Each row is a point on a tangle of strands that fork, close into loops and nearly touch. The rows are in no order.
In the rows, zero is written as 128.
Points whose rows are less than 114 apart are linked; no others are. Some points are linked to none.
K147: [118 125 144 117  90  92 189  79  87  74 156 131 164  72  85 173  94 119
 137  83 176 126]
K545: [112 161 123 142 196 166  74 170 118 106  64 120 153 161 165 127 195 168
 118 180 103 109]
K120: [123 183 127 155 153 177 139  94 117 160 150 162 162 120 120 165 130 128
 126 143 129 118]
K277: [161 115 123 112 161 104 111  94 122  99  98 159 142 138 164 161 201 122
 156 113  66 169]
K46: [112 156 142 127 133 132 152 131 121 175 174 149 144 110 128  87 154 151
 178 119 171  85]
K78: [147 124 125 116 109 121 177 158  95  94 101  81 138 103 111 138  63 113
 136 129 151 155]
K3: [105  62 121 113 114 133 121 190 156 141 136 129  93 119 124  82 111 130
 115 109 175 142]
K730: [ 99  72 119 153 142 100 173 194 120 112 153  57  99  80 103  67  74 145
 120 135 170 125]
K425: [108 184 105 155 165 116  95 112 145  81  67 139 138 178 176 167 162 123
 155 139  59 144]
K517: [104 113 125 180 101 142  79 111 116 172 173 165 123 109 135  57 184 103
 131 151 121 101]
K223: [116  97  96 108  89 110 157 102 125  78 104  60  94  86  83 183 103 142
 114  92 131 165]
K339: [113 118 182 149 143 103 180  90 127 167 172 128 108 111  95 117 111 107
 133 121 110 153]
K656: [201 150 144 164 159 124  97 187 106 131  94 153 129 160 182 162 163 136
  99 139 146 125]
K157: [155 153 114 117 156 156  78 158 136 132  66 145 146 155 140 138 182 130
 104 171  76  98]
K628: [103 101 160 125 112  82 111 111 106 151 191 140 130  86 134  97 111  80
 154 150  97 123]
K414: [179 159 105 141 133 178 136 167  73 173 106 126 141 151 115  91 133 124
 146 142 104 107]
K216: [ 71 142  97 127 162 141 119  62 133 194  95 143 154 147 168 107 172 141
  88 141 163 121]
K694: [ 82 119 119 130 148 129 134 101 149 202 113 173 134 124 157 103 153 121
 112 108 148 130]
K766: [107 195 101 171 173 160 118  87 119 132  99 145 149 143 152 171 126 128
 152 143 126 145]
K637: [107  80 129 116  66 102  67 145 120 141 143 128 115 119 154  86 132 101
 126 139 153 111]
K986: [ 95 128 146 150 102 168 138 139 114 154 177 137 130 138 125  68 184 156
 144 107 190  62]
K408: [ 98 104 115 159 139 193 125 141 161 188 126 170 137 145 135  70 164 132
 103 128 145 118]
K188: [ 65  68 148 120 132 110 160 193 153 139 146  90 104 108  90 101  81 114
 120 111 166 145]
K45: [ 77 131 103 174 108  52 181 161 124 114 144  75 124  33 105 115 133 102
 132 123 168 143]
K395: [ 79 137 134  95 137 146 122  75 139 145 112 176 141 124 103 143 137 133
 117 136  69 120]
K561: [ 98 128 122 114 143 142 116 164 128 133 130 169 123 119 151 126  87 142
 171 109 150 139]
K153: [162 101 130  86 102 122 126  89 142  61 116  99  94 118 103 199 124 151
  88  98 111 172]
K400: [168 124 147  96  67  95 158 133 123  85  92  47 141 126 106 125 130  78
 144 144 110 168]
K854: [155 139 109 124 153 127 161  57 132 146 159 140 123 113 102 156  70 172
 109 118 121 141]
K343: [125 114 108 137 152 107 108 102 122 158 199 144 124  95 122 119 117 119
 173 168  93 102]
K93: [126 105 179 166 113 104 143 145 119 139 187  79  94  69  91  82 143 134
 132 154 123 148]
K502: [140 139 123 109 178 130  85 161 116 142  90 129 136 177 204 105 187 178
 111 146 138 107]
K360: [131 174 171  96 150 161 122 131 121 135  96 147 150 151 166 116 161 170
 165 116 139 152]
K925: [169 151 122 130 138 104 122 178 138 109  81 120  93 209 149 191 114 120
 119 112 109 115]
K243: [135 135 132 113 116 147 119 201 125 112  95  87 104 194 133 156  81 107
  98 131 134 127]
K238: [ 88 118  99 123 177 132 124 137 128 141 133 190 148 142 176  94  81 162
 160 131 121 142]
K670: [167 141 124 150 114 155 119  93 133 137 150 176 154  89 109 160 100 111
 146 132 128 127]
K967: [130 106 155 137  83 186 113 127  88 155 133 143 122 154 131  65 183 149
  99 136 182  82]
K704: [166 154 134 163 127 105  73 178 112 123 103 101  96 141 170 170 140 146
  82 133 154 122]
K187: [133 123 137 127  74  82 174  87 150 110 158 133 154  86 107 134  89  92
 153  90 171 128]
K150: [164 147 143 104 120  93  82 147 140  90 101 118 113 182 152 183 128 138
  87 131 125 109]
K242: [132 124  95 141 146 142 101 195 121 160 124  95  86 167 136 120  88 130
  90 137 142 125]
K725: [139  76 148 165 117 134 152 162 131 111 157  60 118  69  75  66 109 132
 117 166 138 149]
K612: [127 145 110 100 114 150  69 140 151 152 119 127 128 155 178 136 153 119
 136 139 141 114]
K977: [179 134  96  90 121 124 144  65 126 118 124 103 106 166 120 166 167 114
 152  92  83 129]
K717: [151 163 179 116 170 165 143 142 119 116 110 127 131 179 147 151 149 146
 131 144 101 148]
K690: [121  81  95  91 112  96 164  96 170 100 153 110  98  89  82 161  87 143
 120  82 141 143]
K822: [ 83 120 107 104 197 127 112 118 122 113 106 164 138 169 182 159 100 169
 125 130 104 153]
K911: [ 86  95 147 159  52  86  80 149 131 120 182 127 124  90 132  59 102 121
 113 142 147 114]
K28: [112 129 154 120 118 121 149 157 101 143 127 121 117  89 131 118  91 128
 150 109 162 144]
K567: [163 107 156 105  91 113 130 141 133 122 133  51 115 133 124 122 157  58
 135 159 121 149]
K404: [141  92 125  73 142 142 123 104 160 101 128 133 110 124 106 189 141 147
 136 107 102 156]
K684: [135 116 158 106 106 139 151 109 165 144 169  74  99 136  99 127 142  90
 166 143 128 129]
K178: [151 136  94 163 127 158  89 113 145 141 168 166 149 103 110 117 127 106
 179 178  91 113]
K818: [120 105  91  97 158  76 173  66 133 123 164 144  98 110  95 142  71 142
 125  82 102 122]
K557: [165 129 116 150 212 125 101 167 125 135  97 150 150 179 206 149 206 142
  98 156 159 124]
K210: [172 119 126 103 111 113 139  55 122  83 114 138 129 153 149 157 176 154
 142  74  77 146]
K221: [142 139 119 102 116 127 155  83 149 165 127  97 108 157 125 137 160 107
 133 131 115 118]
K691: [122 153 116 126 146  93  66 136 132  91  86 167 104 158 175 204 165 127
 137 133  66 115]
K544: [127 121 118 135  56  77 150 120 107 123 128  97 158  78 130 103  92  85
 152 134 175 119]
K598: [ 95 103 129 134 125  95 144 193 131 130 196 110 134 111  74 106 107  73
 163 130 148  60]
K326: [151 142 134  89 116 154 119 127 120 112  73 177 141 166 109 160 143 106
  94 122  92 132]
K57: [ 95 148 166 132 122 126 139 101 153 163 140 151 124 118  96  96 116 124
 121 122  90 131]
K311: [162 181  99 155 153 171 142  93 150  82  78 153 133 154 121 171 169 145
 120 111  57 159]
K794: [122  65 115 152 126 173 108 174 153 146 156 161 110 140 150  54 162 150
 115 112 185 124]
K197: [173 158 113 127 203 164 169  73 131 103  87 142 148 151 123 176 176 170
 101 123  73 159]
K915: [154 165 140 141  90 159 118 158  60 146  98 107 132 138 121 126 111 103
 130 129 130 107]
K95: [119  91 106 147 115  96 200 133 134 125 122  94 116  44  81 142 111  96
 117 107 168 158]
K934: [165 153 130 125 176 155 158  68 134 140 106 142 136 140 129 149 113 175
 108 140 115 172]
K447: [114 143 124 111 173 162  93 112 136 145  93 163 163 135 124 120 154 143
 112 164  93 127]
K829: [153 128 122  92  75 131 163 107 150  97 112 150 135 102  49 116  68 141
 129  87 102 104]
K278: [144 132 105 150 159 161 102 162 145 146 103 134 134 170 185  77 151 197
  91 137 154 136]
K553: [101 135  84 115 167 138 125  94 119 105 135 166 132 161 147 200  81 146
 138 104 109 135]
K317: [147 115 129 110  76 105  65 137 144 139 125 122 129 168 160 115 117  75
 102 141 148  99]
K88: [102 149 138 168 167 169 111 111 115 151 108 159 173  99 166  83 162 165
 127 163 120 138]
K529: [121 122 164 101 105 124 170 116 167 116 131 163 121 119  73  95  78 130
 145  87  83 138]
K604: [119  86 157  70 151 150 125 126 177 126 145 125  97 154 113 186 123 137
 119 125 159 135]
K568: [ 92 158 139 170  95  67 147 154 123 120 175  90 130  53 100 105 131 113
 134 116 186  88]
K12: [126 166 149 131 119 165 133 111 104 168  95 151 153 110 134  76 160 189
 129 124 139 151]
K205: [130 115 194 133 103  89 162 104 132 132 187 100 115  75 100  94  94 131
 137 141 139 157]
K336: [162 134 129  80  77 156 132 125 141  83 102 170 147 136  76 150 107 110
 114  99  98 139]
K696: [154  97 109 113 112 116  93 160 158 120 133 105  79 143 145 168 120  69
 137 121 118 156]
K455: [117 138  86 150  85  76 177 134 100  91 126  66 158  91 109 113  72 111
 135 143 148 142]
K609: [129 147 127 148  40 135 102 136  85 125 125  89 145 118 131 105 116 104
 131 135 169  99]
K951: [121  71 161  96 135 136 125 155 122 135 171  99 113 135 121 151 102 110
 120 142 168 114]
K650: [158 170  81 145 169 144 105 126 115 104 121 152 130 163 153 203 103 135
 145 136  98 131]
K700: [124 142  97 141 157 154 110 161 138 170 104 144 115 192 164  91  96 163
  96 141 116 130]
K17: [133 167  92 171 171 134 116  64 146  49  72 145 171 165 133 155 190 135
 151 121  57 163]
K775: [144 119 126 104 161  98 107 141 147  73  64 179 119 165 163 188 185 147
 113 104  70 154]
K921: [ 93 162 157 143  95  99 156 151 134 145 176 112 156  84  86 101  84  92
 146 124 164  63]
K368: [109 148 133 139 110 147  95 112 143 156 159 121 114 119 156 118 147 131
 158 139 155 102]
K497: [ 98  85 160 145 128 134 136 183 123 127 192 101 133 132 102 111 101  72
 151 156 131 109]
K946: [131 142 161  92 116 133 160 104  81 132 125 133 155 104 100 120 107 134
 122 119 141 104]
K824: [111  93 149 172 120  79 156 128  81 141 204 104 113  89 109  71 104 134
  88 122 191  82]

How many points has the smallest loop of links through each point below? Write none if it is on no loop.
K278 | 10
K93 | none
K691 | none

A tip is a point with one link. Name the tips that can be reached along the links from each point below, in the order of the rows.
K120 | K147, K628, K414, K946
K502 | K216, K717, K326
K567 | K400, K95
K317 | K967, K911
